Each row is a point on a tangle of strands that fork and nearly touch. The rows are in no order.
Two points are linked if the straight distance between their rows is under 46.9. Some points are linked to none.
tef: [-21, 6, -3, 1, 9, 0, -4, 6, -8, 10, -17, -1, 3, 10, 8, -15, -2, 16, -9, -2, 10, 9, -19, 0, 4, -24, -10, -19, 15, 2, 1, 11, -11, 4]
Tib: [4, 13, 15, 19, 4, -9, 9, 1, 16, 0, -1, -13, -2, -5, -6, 2, 3, 7, 16, 5, -17, 8, 26, -6, -17, 5, 15, -2, 7, -6, -23, -16, 9, 17]
lup: [7, -12, -7, -14, -12, -1, -2, -12, -9, 1, -4, 14, 10, 0, 11, 14, -3, 3, -16, -11, 0, -12, -29, -14, 5, -8, -7, 2, -12, 10, 14, 2, -8, -16]
ton: [6, -17, -6, 2, 12, -4, -12, 1, 10, 1, -2, -5, 11, 6, -1, -5, 11, 15, 4, -16, -9, 3, 8, -18, -12, 10, 3, 5, -13, 0, 7, -3, -5, -6]
bib: [-16, 9, 2, 14, 7, 6, -4, 5, 1, 11, -11, -8, -4, 5, -2, -21, -8, -7, 3, 14, 12, 8, 0, 13, -2, -10, -3, -20, 15, -8, -11, 7, -8, 5]
nudi: [-2, 2, 4, 5, -4, 5, 1, -11, 11, 9, -7, -8, 8, 0, -8, -9, 2, 9, 8, -5, -19, -1, 12, -9, -1, 0, 6, -13, 5, 0, 0, -19, 14, 9]
sar: [9, -8, -11, -2, 0, -1, -17, 13, -17, -5, 0, 1, 0, 5, 6, 12, 2, -10, 0, 4, 14, 13, 4, 2, -4, 10, -10, 11, -25, -9, -1, 5, -9, -10]
fak: [10, -3, 6, 6, -8, 4, -4, -10, 17, 13, -11, -1, 5, 1, -9, -4, -2, 1, 10, -8, -22, -12, 22, -12, 8, 13, 5, -2, -1, -3, 0, -19, 23, 7]
taba: [25, 1, 2, -1, 3, -17, 3, -14, 10, -8, -3, -7, -1, 0, -2, 5, 9, -37, 3, 12, -10, -17, -2, 2, 16, -9, 6, 15, -7, 9, 4, -6, 9, 19]
Mivo: [-3, -9, -6, -1, 11, 11, -12, 11, -1, 5, 11, -7, -4, 5, 5, 5, 1, -8, 4, -14, -15, 8, -1, 4, -8, 10, -4, 17, -14, 4, 11, 13, -9, 2]
vura: [-2, -3, -2, -6, -7, 4, -6, 8, -11, 2, 5, 2, -10, -2, 13, 12, -5, -23, -9, 8, 7, 0, -7, 23, 12, -2, -9, 16, -13, 9, 0, 8, 3, 0]
Ronov: [17, 21, 7, 14, -26, -19, 6, -2, -8, 13, -3, 1, -14, -19, 8, 10, -8, -7, -4, 11, 16, -16, 21, 5, 15, 4, 10, -11, -7, -21, -29, -8, 26, 17]
duf: [6, -5, -5, -8, 13, -6, -5, 1, 13, -3, 12, -2, -7, 12, 6, 11, 1, -20, 0, -4, -13, -8, -17, 6, 8, -4, -8, 30, -16, 16, 14, 19, -7, 0]
Voke: [-7, -9, -2, 2, 2, -1, 24, -2, 16, -2, 29, -6, -1, 0, -11, 8, 6, 7, 11, -17, -25, -1, -18, 6, -8, -2, -2, 27, 11, 34, 17, 11, -13, 4]
bomi: [-9, 11, -6, -4, 18, 2, -8, 10, -20, -2, 1, -5, 3, 15, 11, 6, 1, -12, -2, 2, 14, 13, -12, 9, -5, -12, -22, 13, -15, -6, -4, 8, -23, -3]
nofi: [-13, 9, 0, -3, 1, 10, -3, 11, -12, 4, 0, -1, -10, -2, 12, 1, -8, -22, -12, 10, 18, 1, -6, 33, 10, -5, -11, 4, -1, 0, -6, 11, -2, -9]
Roked: [7, -14, 12, 4, 11, -4, -4, -1, 20, 0, 1, -5, -4, 2, -11, -7, 16, -6, 8, -6, -23, -9, 4, 1, -5, 8, 7, 23, 9, 14, 8, -4, 10, 11]
vam: [5, -9, -10, 1, -17, -5, -22, 6, -13, 0, -13, 10, 0, 14, -5, -3, 4, 4, 2, 11, 10, 11, 27, -20, -7, 6, -16, 10, -23, -16, -7, -15, 11, 0]
ruv: [19, -4, -4, 1, -19, -10, 1, 1, -9, 6, -6, 1, 3, 2, 8, 12, -6, -17, 5, 13, 15, -1, 12, 10, 13, 5, -8, 2, -21, -1, -9, -14, 2, -2]
bivi: [-18, 11, -1, 1, 7, 19, -14, 17, -22, 3, -1, 0, -8, 5, 0, -7, -7, -22, -6, 6, 20, 9, 0, 27, 8, -8, -16, 9, 6, -12, -6, 9, -10, -11]
mek: [-14, -17, -2, -5, 14, -6, -12, -8, -9, 10, 1, 9, 0, 7, 7, -10, 7, 21, -7, -21, -11, -2, -24, -29, -13, -1, 12, 10, 1, -2, 15, 16, -16, -10]
Norir: [-17, -3, -3, -7, 23, 4, 9, 10, 5, 5, 29, -12, -2, 4, -3, 6, 9, 1, 12, -20, -16, 11, -10, 5, -22, 1, -4, 34, -2, 11, 10, 21, -23, 7]
gobid: [-7, -12, 4, 4, 22, -6, -5, -7, 6, 8, 0, -8, 4, 14, -6, -16, 13, 3, 7, -10, -19, -7, -13, -13, -11, -6, 3, 15, 5, 8, 14, 3, -12, 3]
toz: [-5, -7, -11, -7, 7, 10, -19, 17, -27, 4, 11, 2, -7, 3, 10, 11, 1, -2, -6, -25, 5, 12, -8, -6, -7, 0, -7, 21, -27, -13, 5, 21, -11, -9]
danis: [25, 2, 7, 0, -17, -15, 6, -8, 13, 7, -5, 1, -9, -16, 1, 14, -10, -11, 8, 0, -2, -18, 29, -1, 21, 15, 8, -3, -12, -7, -16, -10, 26, 14]
lak: [9, -17, 6, -10, -4, 12, -1, -12, 5, -9, -4, 5, -5, -8, -7, 1, 3, -4, 0, 12, -24, -5, 0, -14, 0, 11, 7, 3, -2, 13, 9, -11, 20, 5]
tofi: [3, -4, -2, 5, -4, -3, 25, -8, 22, -10, 20, -5, 1, -7, -9, 5, 5, 4, 2, -9, -27, -4, -19, 4, 4, -8, 8, 7, 14, 34, 16, 9, -1, 5]
Zavi: [-4, -1, 0, 5, 2, 7, -13, 2, -12, 4, -10, -5, -4, 8, 5, 0, 0, -6, -1, 9, -5, 7, 2, 2, -3, -4, -6, -1, -4, -1, 0, -5, 4, 8]
tivil: [1, 26, 8, 6, -25, -10, -4, 2, -1, 13, -13, 22, 0, -17, -6, -7, -11, 12, -5, 14, 30, -8, 30, -3, 9, -2, 10, -29, 13, -34, -24, -10, 28, -1]
Zabe: [-13, 1, 2, 11, -1, 8, -5, 8, 8, 7, -7, 3, 2, -6, -4, -20, -5, 16, 3, 12, 2, 13, 17, -6, -16, 9, 11, -22, 19, -8, -13, -3, 3, -4]
fuzo: [-10, 8, -6, -3, 4, 7, 0, 9, -15, 3, -2, 2, 5, 4, 4, -4, -10, -4, -12, -1, 32, -2, -22, 21, 11, -11, -14, -6, 13, -7, 7, 10, -21, -24]
Kalo: [-11, 6, 2, 1, 7, -5, 21, -14, 4, -6, 3, -11, 4, -13, -2, -11, 6, 6, 0, 5, -8, -2, -11, 3, -1, -17, 14, -24, 19, 14, 3, -4, -7, 12]
Fudu: [3, -23, 4, -10, 5, -8, 7, -4, 15, -19, 1, 0, 5, -12, -2, 5, 13, 21, -7, -10, -20, 1, -1, -11, -7, 8, 13, 3, 5, 21, 10, -3, 0, 0]
duk: [-11, 1, 3, -7, -16, -1, -13, -7, 6, -2, -15, 14, -3, -3, -8, -15, -2, 15, 0, 4, 2, 5, 41, -27, -3, 5, -6, -9, -8, -22, -13, -22, 29, 3]
ged: [17, 2, 8, 9, -24, -17, 3, -4, 0, 13, -11, 3, -2, -6, 6, 9, -7, -15, 2, 12, 6, -8, 26, 7, 14, 7, 1, -2, -18, -13, -20, -14, 19, 8]
Toser: [17, 7, -8, -4, 4, -13, 7, -9, 7, -8, -7, -12, 8, 4, 11, 7, 2, -19, 1, 5, 8, -5, -3, 6, 6, -6, -1, -2, -18, 8, 0, -4, -8, 2]
ses: [12, -21, 6, -5, 2, 7, -3, -6, 12, -7, 6, 1, -5, -1, -17, 2, 9, -4, 8, -3, -29, -4, -7, -8, -3, 9, 6, 22, 4, 21, 14, 0, 13, 5]
zefeb: [-1, -17, 1, -18, -25, -12, -10, -4, -15, 20, -14, 26, 11, -4, 5, -7, 2, 6, -13, 11, 22, -2, 12, -17, 1, -1, -5, 0, -18, -13, 3, -21, 15, -16]
dinon: [-1, 18, 9, 16, 9, 3, 15, 1, 9, -8, 9, -10, -11, -11, 0, -6, -9, -22, 6, 22, 8, 1, 0, 22, -6, 4, 15, -15, 17, -3, -15, 10, -11, 6]
fip: [24, 3, 9, 0, 11, -15, 17, -7, 28, -15, 8, -20, 5, -9, -19, 9, 19, -3, 17, -12, -17, -3, 8, 2, 1, -4, 17, 14, 14, 22, 0, -11, 3, 18]
vuri: [7, -11, 12, -5, -6, 13, 0, -6, 3, -7, -4, 2, -5, -9, -7, 4, -4, 0, 7, 13, -13, 4, 14, -10, -8, 21, 8, -4, -4, 4, -5, -15, 14, 6]
lopad: [8, 25, 12, 20, 1, 0, 14, 0, 3, -4, 5, -8, -7, -19, -4, -6, -11, -7, 9, 17, 12, -8, 1, 14, 0, 10, 26, -27, 27, -15, -22, 5, 3, -1]
mital: [9, -14, -8, -10, -4, 0, -9, 4, -3, -3, 4, 3, -10, 3, 10, 18, -5, -20, -4, 0, -6, -1, -7, 9, 12, 2, -8, 23, -19, 15, 7, 7, 4, 0]
baz: [24, -6, -8, -6, 10, -18, 4, 0, 32, -16, 13, -4, -7, 6, 1, 13, 3, -24, 0, -7, -9, -6, -7, 11, 18, -8, 1, 26, -11, 23, 10, 18, -1, 4]
sor: [-14, -11, -9, 5, 8, 12, -14, 14, -8, 9, 2, 1, -1, 5, 2, -18, 0, 11, 0, -4, 2, 16, -4, -10, -20, 5, 1, -6, 1, -11, 4, 15, -12, -10]
Mef: [-4, 16, 11, 18, 9, -9, 18, -3, 10, 4, 9, -22, -1, -7, -6, -3, 5, 4, 17, 7, -11, 8, 7, 9, -17, -1, 17, -6, 15, 9, -12, -9, -6, 19]
ket: [-4, -13, -14, 4, -4, 17, -20, 12, -17, 4, -5, 6, -6, 5, -4, -15, 0, 7, 1, 6, 4, 17, 9, -19, -19, 12, -3, -2, -9, -19, 4, 3, 7, -3]
Bopa: [8, 19, 18, 4, -11, 12, 11, -3, 0, -8, 0, 8, -9, -20, -5, 2, -12, 9, 3, 15, 8, -9, 15, -2, 5, 16, 18, -28, 11, -15, -20, -12, 23, 4]
vin: [-11, 8, 5, 5, 10, 1, 21, -4, 3, -8, 6, -10, -4, -10, -4, -12, 1, -1, 3, 17, 4, 6, -11, 16, -6, -6, 12, -24, 23, 8, -5, 6, -15, 6]
dal: [7, 23, 12, 14, -8, 5, 8, 0, 2, 8, 1, 6, -3, -23, -1, -5, -14, 0, 1, 15, 13, -17, 9, 9, 5, 10, 25, -34, 26, -21, -17, -1, 18, 0]
Dem: [16, -11, 9, -15, -4, -6, -7, -16, 1, -5, -18, 4, 8, -2, -10, 0, 15, -9, 7, -10, -11, -13, 12, -16, 18, -2, -3, 8, -12, -3, 2, -27, 20, 3]
Vit: [-12, 16, 6, -6, -18, -9, -7, -4, 0, 15, -19, 16, 8, -18, 0, -13, -4, 10, -10, 16, 24, 2, 26, -9, 9, -14, 10, -31, 11, -24, -19, -16, 25, 1]
gar: [11, 28, 12, 11, -35, -16, 3, 0, -10, 12, -4, 12, -7, -15, -2, 3, -11, 6, -1, 14, 23, -14, 32, -2, 12, 2, 3, -21, -5, -33, -32, -13, 31, 3]
Dov: [7, -20, -2, 0, 12, 0, -13, 8, 8, 2, 7, -7, -2, 8, -1, 9, 8, 8, 8, -23, -17, 6, 3, -4, -6, 13, -2, 22, -11, 6, 12, 8, 1, 2]
rike: [6, -21, 1, -18, -15, -5, -9, -9, -4, 8, -12, 19, 7, -4, 4, 1, 4, -2, -12, 3, 4, -11, 5, -19, 6, 5, 0, 5, -18, -2, 9, -13, 15, -10]
kud: [0, 5, 2, -11, 22, -9, 3, -5, 15, -12, 19, -1, -8, 19, -2, 9, 10, -15, 1, -7, -19, -12, -31, -2, 2, -10, -8, 41, -3, 13, 16, 22, -13, 6]
zozok: [-13, -12, -6, 5, 19, 1, -6, -2, -10, 13, 4, -4, 1, 10, 0, -16, 10, 16, 6, -13, -12, 9, -17, -21, -22, -2, 2, 3, 2, -1, 10, 10, -18, -5]
Vedo: [0, 11, -8, -5, 12, -9, 4, 0, -5, -6, -4, -10, 1, 13, 14, 12, 1, -16, -7, 4, 15, 5, -11, 16, 2, -16, -13, 9, -13, 2, -2, 4, -21, 2]
fizo: [-8, 5, 5, 12, -3, 21, 10, 8, -1, 5, 13, -10, -3, -1, -3, 1, -7, 11, 14, -3, -12, 13, 2, 18, -12, 11, 4, -7, 17, 6, -2, 2, -1, 3]
Defa: [4, 2, -2, 2, -23, -2, -5, 4, -3, 7, -13, 15, 9, -6, 2, -5, -9, 0, -6, 17, 25, -4, 21, 2, 3, 11, 0, -17, -5, -17, -10, -15, 11, -12]
nenif: [2, -2, -13, -4, -3, 4, 0, -4, -8, 2, 0, 1, 8, 8, 12, 10, -8, 2, -11, -13, 4, -6, -24, -1, 4, -3, -10, -2, -11, 5, 10, 7, -17, -11]
zere: [2, -7, -7, -5, -12, 14, -14, 14, -19, -4, -4, 17, 9, -2, -1, -1, -7, 9, -13, 4, 29, 4, 2, 1, 0, 15, -4, -11, 3, -14, 6, 2, 1, -22]
Pari: [-16, -13, 2, -2, 20, -10, 0, -9, -1, 2, 15, 1, -6, 9, 1, 0, 7, 23, -6, -31, -19, -5, -28, -17, -12, -5, 2, 23, 7, 8, 13, 24, -28, -4]
Vof: [-5, -1, -6, 2, -16, 2, -17, 4, -4, -5, -15, 12, -8, 8, -9, -13, -1, 13, -3, 16, 8, 11, 34, -23, -13, 6, -8, -2, -11, -17, -16, -14, 20, 3]
rasan: [-4, -11, 2, 1, 11, -1, 11, 8, 13, 1, 26, -11, 1, 2, -15, 10, 9, 0, 18, -19, -20, 8, -8, 8, -18, 6, 0, 39, 10, 25, 15, 8, -11, 9]
sabiz: [-1, 6, -5, -7, -10, -1, 2, -1, -16, 7, -3, 9, 9, 4, 12, 5, -9, 2, -17, -4, 24, -8, -28, 14, 9, -17, -16, -7, -1, 3, 10, 4, -17, -19]
tapo: [5, 11, 5, 12, -3, -6, 5, -7, 9, 4, -8, -10, -2, -8, 8, -2, -4, -7, 0, 13, -1, -2, 12, 7, 1, 1, 12, -16, 2, -4, -14, -8, 8, 12]
monup: [6, -18, -5, -15, -11, 1, -10, -7, -21, 3, -11, 13, 5, 2, 4, 8, 1, 8, -11, -4, 0, -5, -15, -19, 3, 3, -4, 2, -14, 1, 12, -7, 6, -10]
mebeg: [2, -8, -15, 2, -17, 14, -19, 16, -23, 2, -5, 17, 2, 4, -9, -9, -6, 11, -4, 5, 29, 12, 12, -11, -6, 13, -8, -9, -10, -24, 6, 0, 6, -20]
gufo: [1, -11, -8, 2, 6, -2, -7, 1, 13, 7, -1, -4, 11, 3, 7, -10, -1, 1, 0, -2, -1, 0, 6, -5, -9, 15, 6, -4, -11, -2, 5, 1, -9, -9]
Retuv: [-32, 0, -1, -5, 21, 1, -6, 3, -13, 10, -5, 2, -10, 12, 11, -9, -2, 11, -9, -9, 2, 9, -26, -4, -4, -19, -14, 0, 10, -1, -1, 22, -24, -2]
nako: [-3, -10, 8, 7, 22, -7, 7, -8, 23, 6, 8, -7, 2, 10, -16, -12, 17, -5, 9, -10, -21, -12, -13, 2, -11, -1, 4, 27, 12, 20, 17, 3, -5, 6]
bufe: [-9, 6, -4, 6, -9, 17, -12, 11, 0, 9, -8, 10, 8, 1, -5, -16, -10, 20, 0, 7, 15, 8, 17, -2, -6, 9, 4, -26, 21, -19, -4, -1, 8, -13]
zepa: [-15, 10, -5, 8, 5, 16, 9, 6, -7, 5, 5, -12, 5, 8, 0, -2, -6, 15, 8, -13, -9, 10, -7, 10, -5, -4, -10, -16, 15, 5, 6, 1, -11, 2]
Demed: [-10, -6, -11, -7, 14, 15, -7, 14, -12, -2, 18, -2, -3, 0, 7, 9, -1, 4, -5, -27, -5, 9, -15, 0, -12, 4, -7, 15, -17, -5, 6, 26, -22, -9]
povag: [-14, 5, -4, 5, -2, -2, 34, -9, 18, -12, 26, -6, -10, -10, -2, -3, 0, -3, 0, 9, -15, -1, -21, 13, 0, -13, 8, -2, 17, 27, 13, 18, -7, 11]
panat: [14, -1, -6, -10, -6, -5, 10, -11, 0, -14, -6, 0, 7, -9, 11, 11, 3, -8, -12, 10, 6, -4, -7, 2, 10, -7, 4, -11, -8, 11, 0, -5, -1, -2]
lur: [16, -2, 8, -3, -19, 0, -2, -7, 12, 6, -10, 7, -2, -3, -10, 7, -14, 2, 12, -5, -8, -13, 36, -12, 17, 21, -3, -6, -14, -10, -7, -21, 28, 10]
zazet: [2, -2, 7, -16, -33, -8, -1, -5, -12, 12, -10, 24, 13, -10, -2, -5, -2, 5, -8, 19, 28, -1, 28, -7, 8, 3, -7, -11, -13, -18, -10, -28, 18, -12]
tor: [7, -16, 7, -13, -10, -4, -16, -12, -8, -1, -18, 11, 1, 9, -13, -5, 15, -4, 2, -5, -4, -9, 21, -26, 13, -3, -12, 14, -14, -11, 2, -28, 29, 3]
Sete: [1, 21, 9, 5, -18, -3, -2, -2, 8, -3, -12, 10, -8, -3, -9, 3, -11, 20, 7, 3, 3, 1, 43, -18, 3, 9, -3, -17, -12, -17, -25, -19, 27, 9]
Sug: [-23, 12, -3, -8, 24, 14, -5, 15, -17, -2, 4, -7, -6, 9, 9, -3, 0, -17, -3, 5, 5, 16, -9, 16, -6, -12, -16, 10, 0, -4, -6, 14, -18, 2]
pilav: [-2, 6, -11, 4, -11, 14, -4, 2, -15, 6, -11, 3, 18, 8, 3, 1, -7, 16, -7, -9, 6, 2, -13, -1, 5, -6, -10, -21, 10, -6, 8, -7, -2, -9]
Derum: [-6, 10, 5, 9, 12, -10, 15, -14, 3, -1, -2, -22, 5, -4, -3, -9, 13, 4, 10, -1, -14, 1, 0, -1, -2, -17, 10, -12, 14, 8, -2, -10, -3, 24]
dekuv: [3, 20, 13, 18, -8, -1, 3, 2, 16, -2, -4, 1, -5, -6, -5, 1, -7, 18, 12, 5, -8, 2, 33, -13, -8, 15, 12, -18, 3, -16, -28, -16, 21, 7]
belud: [3, 0, -3, -2, -19, 11, -12, 20, -24, -4, -2, 9, 2, -2, 1, 7, -8, 5, -11, 2, 36, 7, 6, 18, 12, 7, -15, 0, 3, -13, 4, -3, -1, -24]
ketov: [-13, -1, 4, 6, -1, 6, 3, -4, 4, 8, -9, -2, 11, -4, -3, -15, 0, 17, 3, 4, -7, 7, 4, -5, -7, -1, 10, -22, 16, -1, -2, -11, 4, 3]
Bes: [3, -17, 4, -6, 9, -11, -4, -8, 11, -13, 5, 9, -3, 5, 4, 6, 13, 14, -13, -26, -21, -14, -26, -12, 7, -5, 5, 23, 7, 19, 17, 17, -5, -6]
Moso: [-17, -4, -1, -9, 17, -1, -6, -4, -9, -4, 11, 3, -14, 6, 12, 9, 0, 8, -14, -23, -15, -3, -31, -10, -4, -11, -4, 27, -3, 7, 10, 30, -24, -5]
kamo: [10, 1, -15, 4, -5, 1, -7, -1, -10, 8, -8, -3, 17, 15, 6, 11, -6, 8, -3, -17, 7, 3, -10, -3, 3, -6, -17, -5, -16, -2, 7, -6, -10, -11]
bug: [9, 18, -7, 3, -1, -8, 14, -3, 0, -8, -2, -7, 3, -7, 9, -3, -4, -11, -9, 12, 33, -6, -3, 19, 13, -10, 10, -27, 5, -4, -3, 1, -10, -8]
pibef: [0, -18, 2, -8, 15, -13, 1, -9, 13, -10, -3, 4, 11, -1, 1, 0, 14, 22, -10, -22, -14, -12, -16, -18, -4, -3, 8, 5, 4, 12, 13, 2, -10, -8]
fikud: [1, -12, 4, -11, -2, -1, 18, -8, 14, -18, 2, 2, 9, -18, 2, 2, 6, 10, -7, 8, -11, 1, -4, -6, -5, 6, 20, -14, 6, 20, 3, -4, 3, -2]
vup: [7, 6, 3, -6, 24, -19, 13, -12, 17, -17, 7, -5, -2, 18, -4, 5, 17, -17, 0, -3, -13, -16, -25, -4, 6, -20, -3, 25, 4, 15, 16, 8, -9, 12]
direp: [-25, 0, -1, -4, 20, 7, 14, 0, 9, 7, 20, -12, -7, 7, 1, -2, 4, 0, 5, -9, -15, 2, -16, 14, -9, -7, -12, 13, 6, 14, 9, 15, -20, 6]
Lon: [35, -3, -3, -5, 8, -17, 15, -6, 30, -19, 10, -10, -2, -1, -13, 12, 9, -14, 8, -14, -16, -6, -2, 6, 20, -8, 8, 15, 5, 26, 8, 3, 5, 15]
gigub: [-12, 7, -12, -2, 8, 18, -6, 13, -24, -3, 5, 2, 5, 9, -2, 1, -11, -3, -9, -16, 25, 4, -22, 12, 5, -8, -23, 2, 4, -13, 5, 15, -27, -22]
sile: [12, -16, -10, 0, -5, -9, -20, 8, -12, 4, -7, 1, 1, 13, 3, 6, 6, -5, 4, 3, 7, 10, 14, -13, -2, 12, -11, 13, -30, -10, -2, -6, 6, -2]
Bep: [3, 5, 14, 3, -9, 19, 8, 6, -2, -12, 2, 6, -7, -12, -8, 3, -8, 16, 7, 13, -2, 7, 16, 0, -8, 25, 13, -19, 10, -2, -12, -10, 12, -2]
dapo: [17, 7, -3, 6, -16, 4, -4, 10, -12, 0, 0, -1, -1, 6, 1, 17, -14, -11, 11, 10, 17, 5, 15, 15, 10, 15, -6, -2, -13, -9, -13, -7, 4, -7]
Buze: [-8, -9, -7, 7, 4, 13, -11, 9, 2, 6, -1, 4, 7, -1, 0, -17, -7, -2, -1, 9, 11, 7, -2, 1, -13, 16, 6, -12, 3, -11, 3, 10, -13, -18]
Veve: [10, 9, -5, 9, -23, 6, -11, 17, -20, -2, -3, 5, 0, 5, -5, 10, -10, 3, 1, 7, 29, 8, 18, 17, 10, 11, -15, -3, -6, -16, -11, -8, 4, -17]
kiru: [12, 9, 3, 1, 13, -9, 6, -7, 15, -2, 4, -16, -2, 6, 0, 4, 5, -29, 12, 13, -19, -5, -6, 9, 0, -2, 5, 18, 1, 11, 6, -2, 2, 24]
kug: [7, 2, -6, -10, -5, -3, 18, -8, 9, -22, 1, 1, 9, -18, 10, 2, 3, -1, -12, 11, 6, -3, -9, 3, 4, -2, 19, -24, 6, 12, 1, 1, -1, -1]
figu: [-23, 6, -3, 5, 10, 7, 8, 10, -9, 4, -4, -3, 4, 4, 1, -12, -4, 21, -1, -7, 6, 10, -15, 11, 0, -14, -9, -24, 31, 3, 2, 12, -19, 0]
fisa: [16, -6, 6, -5, -2, -12, -4, -19, 3, 1, -16, -2, 6, -5, -3, -3, 13, -24, 0, 3, -7, -19, 1, -6, 16, -13, 3, 7, -7, 2, 3, -17, 19, 8]
Med: [1, 13, 8, 15, -12, 8, -10, 9, -7, 0, -13, 7, -4, -1, -5, -6, -10, 4, 2, 19, 23, -1, 18, 6, 5, 8, 5, -22, 17, -21, -14, -7, 10, -9]
goz: [1, 5, -2, -5, 13, -4, 16, -9, 8, -18, 10, -9, -2, 4, 6, 11, 4, -12, -2, 0, -11, -2, -24, 6, 5, -19, -5, 6, 0, 18, 11, 8, -11, 12]
Vofud: [-23, -3, -4, -8, 17, 5, -2, 4, -8, -5, 6, 2, -12, 3, 17, 3, -2, 1, -16, -6, -4, 0, -27, 8, -3, -14, -8, 8, 0, 10, 3, 25, -18, -6]
Tele: [-28, 8, -2, -1, 14, 23, 14, 7, -9, 9, 20, -11, -1, 9, -2, -4, -4, 3, 10, -14, -13, 10, -16, 16, -11, -7, -16, 8, 14, 7, 5, 12, -21, 4]
firo: [-2, 16, 1, 2, 12, -2, 16, -4, 9, -7, 12, -18, -7, 1, 4, 6, 2, -21, 7, 13, -11, 2, -10, 15, -3, -11, 4, 6, 4, 14, 3, 7, -4, 24]

A fork is a point with three links, a tip a point with one. Leave the first point through the second and follow the links. Name the first fork or tip that comes.
dal / Bopa => zozok
gobid / nako => sar
ged / danis => nenif
povag / tofi => zepa
toz / Demed => sor
monup / rike => ged
zepa / Tele => povag
duf / mital => Bes

Follow the links from the first point to the second, and from the first to the third. Name the last point that the two ways share.
Ronov / tef / Dov => sor
ket / tivil / nudi => ged
Kalo / mebeg / figu => zozok
gar / Tele / vuri => zozok

A fork is a point with three links. Follow the links from the first point to the second and name the forks in between, in order.
rike / sor => ged
Vofud / gufo => zozok, sor
Pari / gar => zozok, sor, ged
pibef / vup => duf
sabiz / danis => nenif
kamo / dapo => nenif, ged
ketov / zozok => ged, sor
nudi / Tele => ged, sor, zozok, zepa
